Points on a hilly landscape, in no order, each with its height.
A ball rolls from a point to the lowest of its 2 nearest points, and stops where none of them is lower. Distance is the straight distance between rows; heights are no part of it.
(619) h=48.3: [-1,35,4,26,-15,-35,-29,-14,44,-6,-54,71,-1,-8,2,-4,27,21,24,59,-41,33]
(242) h=52.1: [29,25,61,64,36,52,5,-5,-23,17,-1,47,-4,-72,11,-5,-8,27,22,-15,5,27]
(678) h=40.1: [49,-4,-7,-21,-10,29,-65,11,4,33,37,-3,-20,38,11,-5,23,-25,-32,-74,45,65]
(635) h=39.9: [-7,8,47,-5,19,-20,25,7,-26,-20,-3,2,55,-66,-28,-74,-8,33,12,-31,8,58]
(434) h=62.4: [95,-36,-18,-14,-25,13,22,-56,-24,11,17,-10,-69,-20,33,-12,12,5,-2,41,-16,-35]
(184) h=44.8: [-4,55,-15,0,25,-38,-7,-46,0,12,-14,-6,-37,7,27,1,16,34,-11,58,-25,-46]
(132) h=5.8: [21,-7,-33,5,14,4,-6,31,-60,34,75,-18,48,-12,-17,-13,-40,24,-2,-29,10,27]
(961) h=35.3: [-41,16,17,17,48,8,69,19,26,-40,-17,28,1,-40,-27,26,-20,3,9,-3,-51,-31]
(79) h=22.8: [53,-32,15,1,9,29,68,-9,-67,-5,0,20,4,-24,-19,-10,-42,45,69,-16,-1,-6]
(762) h=63.6: [-95,20,25,-28,-11,-19,8,37,-34,-5,-15,-73,71,1,-14,-20,24,-8,-41,4,35,-27]
(684) h=22.4: [50,-31,-34,3,-38,-21,21,-35,5,11,-18,-9,-55,11,40,18,54,-31,15,69,-75,8]
(1026) h=14.5: [37,-9,-2,8,7,30,24,16,-81,20,46,0,44,-32,-22,-30,-42,49,37,-29,14,13]
(561) h=15.9: [17,7,-4,28,66,54,42,34,-6,42,59,26,11,-7,-9,53,-39,-6,18,-46,-9,33]
(373) h=33.9: [2,1,-29,-77,29,-12,-45,-21,53,-29,34,1,-33,41,-20,-48,6,-17,-32,-39,15,24]
(787) h=28.6: [-4,-23,-5,35,-18,70,-39,28,-17,11,47,35,32,-55,-29,-13,-6,4,-39,-13,42,19]
(683) h=15.6: [-58,62,23,20,42,-1,30,39,-11,43,-5,15,47,31,12,14,-20,17,10,-61,0,-38]
(660) h=4.7: [61,-22,-16,-3,48,69,13,19,-11,19,75,44,-4,0,-13,31,-31,-19,15,-48,-2,65]
(631) h=20.6: [-7,-15,-8,17,20,60,-3,9,0,-10,81,4,17,-61,-25,-38,-16,12,-55,-25,1,8]
(68) h=42.2: [-20,31,-1,19,-58,-18,-61,-5,46,-2,-41,26,-1,-11,-16,2,54,3,-13,97,-7,43]
(602) h=40.7: [-8,28,40,28,51,28,54,2,7,-22,-34,58,-5,-42,-11,38,-19,13,42,-1,-27,-5]
(170) h=60.5: [-48,3,7,0,-58,-11,-7,-6,-23,-26,-25,-80,7,17,11,22,41,-28,9,97,10,-38]
(862) h=35.0: [-20,-31,25,-5,-9,-56,14,32,-22,-2,-44,-35,51,22,-8,-13,-9,-13,40,-51,12,36]
(861) h=58.2: [-37,9,-24,3,-45,9,-6,-23,-42,-20,-20,-30,-10,15,23,35,29,11,4,112,-22,-76]
(933) h=27.8: [-31,-64,-5,11,-46,-5,-14,29,44,-55,-34,40,13,-21,-32,4,-2,-40,-15,1,-10,10]
(99) h=37.1: [12,-7,-20,44,-32,17,3,-5,28,-19,-21,73,-43,-25,5,37,39,-5,-5,71,-72,-9]
(503) h=32.0: [-21,-49,2,-14,-31,-27,-18,10,27,-67,-26,34,31,-50,-42,-49,-10,-4,-4,21,-5,26]
(981) h=32.3: [-80,27,-1,-21,-35,-31,-26,14,72,34,-1,-67,10,56,-6,-3,9,-20,-23,23,62,-48]
(339) h=39.1: [32,-65,-38,-1,-29,7,-29,-9,-35,16,2,11,-13,17,9,17,-22,-9,19,5,45,-32]
(904) h=36.9: [45,0,-2,-14,5,47,-20,27,9,11,50,-11,-44,35,12,7,33,-43,-39,-93,-2,55]
(393) h=55.3: [-23,10,-18,-3,-36,-5,12,-34,-61,-31,-31,-14,-3,24,33,13,36,26,29,99,-77,-57]
(788) h=20.7: [-11,9,-3,26,-15,10,-4,-9,27,-23,18,-30,-31,-37,-1,5,25,-3,-64,23,-30,-25]
(197) h=47.7: [7,27,56,1,-8,-34,43,-13,-32,-21,-34,-46,-1,-24,8,-19,15,14,4,-2,-48,25]
(796) h=13.7: [65,-28,5,-45,26,-15,23,-23,38,12,-10,7,-48,33,-1,12,-9,-29,29,-50,19,63]
(858) h=40.0: [-2,35,-29,-27,56,-31,-1,-59,53,-15,20,3,-42,-3,-1,-19,-5,19,-15,42,-25,-32]
(828) h=32.5: [-2,-16,55,-1,-30,-49,5,5,-46,-24,-84,-7,37,25,15,-6,-10,-10,61,-27,5,29]
(968) h=12.7: [-5,5,-11,14,4,48,-26,-15,15,-15,60,-19,-24,-38,-9,-23,9,2,-80,-7,0,-16]
(165) h=17.1: [34,-64,18,10,-37,-5,54,5,-10,-26,4,-72,-16,-11,-8,-21,-1,-23,11,-33,-33,22]
(1122) h=37.0: [-13,-40,28,-1,-22,-36,13,38,-21,-16,-25,-21,60,-28,-26,-51,-9,-2,13,-46,9,52]
(76) h=56.1: [48,10,39,36,-3,6,-9,-22,-52,11,-21,19,-6,-40,14,-16,-8,42,26,-9,21,18]
(212) h=34.4: [32,-16,-36,0,13,2,-25,-35,-46,32,21,4,-14,-1,11,-2,-22,32,4,9,44,-39]
(1075) h=20.2: [-4,-62,9,21,-33,-19,52,16,-4,-48,-17,-52,-9,-4,1,8,2,-34,15,-9,-56,-18]
(182) h=29.3: [61,-24,-30,25,-58,25,11,-22,3,2,0,33,-56,-12,24,16,58,-7,-6,80,-75,0]
(582) h=25.4: [2,-25,-41,-33,-35,-7,-30,-20,51,-13,-11,4,-52,56,24,27,30,-44,-23,50,3,-59]
(1064) h=50.1: [-28,75,7,-7,24,-40,-48,-40,2,2,-19,4,13,-10,16,-39,0,49,-10,41,18,-28]
(566) h=20.5: [55,8,23,-36,28,-9,-12,-28,83,1,-13,32,-55,29,5,-11,12,-31,6,-44,12,70]
(209) h=17.2: [-35,23,-12,-1,-11,-22,-26,0,-20,36,-28,-29,8,45,21,24,-10,14,11,14,54,-72]
(203) h=27.3: [28,19,-22,10,57,12,-21,-29,0,54,32,30,-24,11,17,1,-29,19,12,-21,36,-14]
(1102) h=28.5: [30,-26,11,-17,36,48,91,-8,-24,-15,16,1,-4,-44,-30,24,-40,31,57,-14,-3,6]
(44) h=2.7: [33,20,6,-7,38,-22,63,-27,1,19,-36,2,-61,11,34,52,2,-2,36,13,-24,-40]
(597) h=30.0: [-27,-3,-7,-27,-9,-4,-5,-23,-79,-22,1,-34,32,-7,-3,-35,-21,48,4,28,27,-52]
(993) h=60.6: [105,-34,4,3,-2,37,36,-30,-23,23,20,14,-66,-22,21,14,0,-7,3,-19,5,-2]
(873) h=36.0: [30,21,30,25,7,31,-37,-24,56,-30,11,42,-38,-47,4,-21,32,-13,-45,11,-21,56]
(144) h=24.1: [-12,59,23,26,74,21,56,32,10,61,16,3,20,16,10,49,-27,9,34,-58,2,6]
(634) h=14.4: [46,-30,-34,-47,36,22,0,20,6,-11,67,35,14,18,-35,-4,-36,-20,16,-51,2,80]
(964) h=6.7: [-9,17,-3,-3,-38,-15,-45,-19,18,50,-22,-39,-27,66,29,37,14,-18,14,57,86,-53]
(54) h=13.0: [-36,5,-27,-1,21,1,16,53,-33,20,69,-36,63,-14,-22,-10,-20,9,-37,-33,-6,6]
(641) h=36.8: [-19,7,-28,-41,29,-43,-20,-35,66,-24,18,-12,-18,10,-14,-40,-8,-1,-31,7,1,-9]
(1125) h=35.2: [-13,1,12,56,9,41,-26,59,-25,31,21,41,58,-52,-6,1,-6,6,-14,-41,27,32]
(535) h=58.5: [83,-18,32,36,-25,9,24,-19,-50,21,-15,-18,-36,-26,23,-1,1,15,27,-24,5,12]
(588) h=17.3: [6,7,-38,-18,-34,-36,-50,-40,31,31,-26,-12,-40,56,38,22,25,-5,5,91,36,-56]
(797) h=6.1: [44,-50,-23,-26,9,-36,3,3,-4,25,11,-20,-11,48,-6,-1,-22,-24,28,-58,15,53]
(784) h=41.6: [15,16,-27,-1,-11,-17,-48,34,-6,80,35,-27,37,56,12,19,-23,-4,4,-36,63,30]
(190) h=32.4: [-8,-34,-6,-3,-62,18,-41,16,62,-69,-22,54,-17,-11,-24,6,31,-38,-41,26,-19,28]
(266) h=28.8: [-81,51,-18,8,65,8,-8,24,64,39,53,6,47,7,0,-23,-22,18,-29,-25,7,-53]
(712) h=51.1: [-39,80,41,-7,23,-16,-24,-20,-38,23,-44,17,35,23,29,-19,-9,46,-1,-7,31,-36]
(871) h=14.6: [47,-13,6,15,-7,-35,39,-22,-1,12,-35,-14,-54,13,37,31,23,-19,20,24,-41,-14]
(210) h=23.7: [-56,36,-19,33,57,26,-3,15,35,23,50,-1,8,-10,2,6,-15,-2,-51,-31,-5,-42]
(285) h=43.5: [23,-8,-28,-17,-28,15,-61,30,19,60,25,10,6,67,9,23,-8,-24,-9,-48,59,28]
(450) h=40.6: [-43,36,20,45,48,40,-33,46,-13,44,10,61,75,-31,8,-14,-12,19,0,-26,44,-2]
(1030) h=16.5: [18,31,-3,11,59,-6,34,-27,27,39,-1,22,-44,21,24,35,-17,9,26,-10,2,-43]
(706) h=61.8: [-41,1,38,10,-71,13,18,14,-41,-45,-28,-82,35,-10,9,-3,34,-7,-12,49,-21,-33]
(867) h=52.5: [-3,22,24,-9,-38,7,50,-42,-75,-45,-39,-21,9,31,28,-3,17,23,19,54,-83,-40]
(449) h=37.4: [-18,5,-3,10,-78,12,-57,12,68,-26,-29,28,-20,-2,-16,18,58,-33,-44,76,-13,44]
(923) h=44.2: [5,16,5,40,4,-15,-1,-2,63,-9,-44,77,-25,-9,10,27,3,-6,24,30,-34,-4]
(1112) h=26.0: [-8,31,1,31,-9,-10,-2,2,57,8,4,-43,-44,5,24,30,39,-25,-69,-1,-36,-30]
(135) h=30.7: [-6,-29,-48,-66,-2,22,-48,14,28,-49,35,32,-18,39,-30,-24,5,-26,-27,-41,22,14]
(558) h=28.4: [-13,16,43,-18,-32,-52,-9,-23,-41,-28,-84,-16,35,38,30,-11,10,1,44,27,-24,14]
(986) h=39.2: [-8,-10,-4,10,-28,-25,-27,49,-47,63,-7,-50,58,58,10,28,-16,-15,34,-31,59,28]
(1106) h=24.0: [-20,-61,2,16,-17,-25,31,38,37,-53,-42,12,-1,-3,-22,20,-8,-48,17,-22,-36,4]
(214) h=47.3: [-15,27,52,50,86,57,20,6,0,6,0,70,14,-69,-5,6,-23,16,22,-10,-2,11]
(441) h=6.2: [-53,40,-15,16,32,-1,11,71,-26,47,35,-8,78,11,-6,4,-18,10,-20,-42,9,-8]
(677) h=46.0: [-55,51,19,28,23,10,-41,12,-6,29,-30,64,54,-5,9,-13,-16,41,15,-4,53,-37]
(180) h=50.0: [19,24,64,10,-23,8,75,-19,-60,-31,-40,-26,-6,-3,21,8,12,23,19,11,-77,-12]
(667) h=41.8: [5,31,18,21,2,1,6,-26,46,-30,4,14,-19,-62,-11,-22,40,10,-26,49,-78,59]
(456) h=30.1: [-19,8,-25,-4,-1,11,-13,13,41,15,38,-58,-35,36,6,22,21,-37,-79,-53,-2,-17]
(896) h=21.1: [28,-48,-40,-60,39,16,33,-28,14,-33,47,24,-25,2,-38,-7,-29,-10,6,-28,6,22]
(536) h=33.4: [17,5,-21,-12,37,36,30,18,31,17,52,-21,-51,37,5,35,5,-42,-47,-79,-20,8]
(679) h=35.6: [13,2,-23,-21,38,-9,22,-48,-65,2,18,-9,-18,-10,4,-22,-31,50,18,14,8,-59]
(885) h=33.1: [31,-18,32,-20,34,25,78,-8,22,-21,-1,-6,-9,-58,-33,22,-20,15,49,-23,-5,57]
(379) h=62.8: [-70,-5,21,2,-30,-5,26,39,-30,-28,-13,-75,43,-20,-9,-6,18,-5,-39,0,-11,-34]
(954) h=36.3: [-39,-29,-1,-29,-20,-31,-36,5,-19,-34,-26,11,57,-38,-41,-60,-14,30,10,29,42,0]
(243) h=26.2: [25,-81,-38,-51,-26,14,-12,-8,8,-61,25,37,-20,6,-32,-27,-17,-23,1,-15,2,8]
(13) h=42.7: [-3,-46,-32,-26,-27,-22,-53,-5,20,-8,-21,31,8,33,-15,-4,-22,-15,14,5,51,-6]
(114) h=29.2: [-39,8,-23,-28,-40,-11,-44,-4,86,-1,-5,-13,-25,55,5,25,22,-31,-40,30,31,-48]
(157) h=45.3: [0,44,28,14,18,-37,35,-17,26,-16,-19,-28,-26,-33,0,-10,26,11,-5,25,-66,29]
(613) h=12.5: [23,-49,-18,-10,-19,-6,4,6,-8,3,35,-50,-4,6,-17,-17,-6,-25,-24,-52,1,39]
(694) h=37.2: [-13,-9,-9,-4,-1,-47,5,55,-45,38,-4,-26,70,41,-4,6,-32,-4,34,-59,12,38]
(974) h=40.5: [-20,-24,-14,-18,-19,-33,-59,-4,-15,-1,-36,36,40,6,-26,-23,-30,24,35,33,72,-9]
(194) h=23.9: [-60,9,-5,-8,-18,-1,-19,7,-51,-8,-26,-18,32,18,-5,15,-16,16,5,32,42,-70]
(838) h=23.0: [3,-11,8,6,-33,-49,-6,-9,-10,-24,-60,-12,-6,16,19,9,19,-7,40,49,-37,-1]
(894) h=28.1: [69,14,16,-21,16,25,-17,-30,61,-22,-3,56,-78,-2,13,2,35,-30,-8,-6,-21,54]
(1057) h=64.4: [-64,-1,-7,-39,-14,-40,-15,31,-33,15,11,-69,76,5,-17,-41,1,2,-21,-5,57,12]
(178) h=29.5: [-39,20,-10,20,48,10,20,-1,-1,-6,20,7,4,-27,-11,0,-23,17,-16,-16,-13,-42]

Call two points neighbours if one is among the 2 nearest of the other. Go from one point of each pair to the other, from neighbour to neighbour, staying as low as possible. Name the highest point that can't be avoided.
(862) / (968) => (285)
(964) / (212) => (679)
(132) / (660) => (144)
(441) / (132) => (54)

Where does a ball stop that starts at each point below?
(923) => (44)
(1064) => (660)
(861) => (797)
(993) => (210)
(285) => (968)
(619) => (797)
(712) => (968)
(954) => (797)
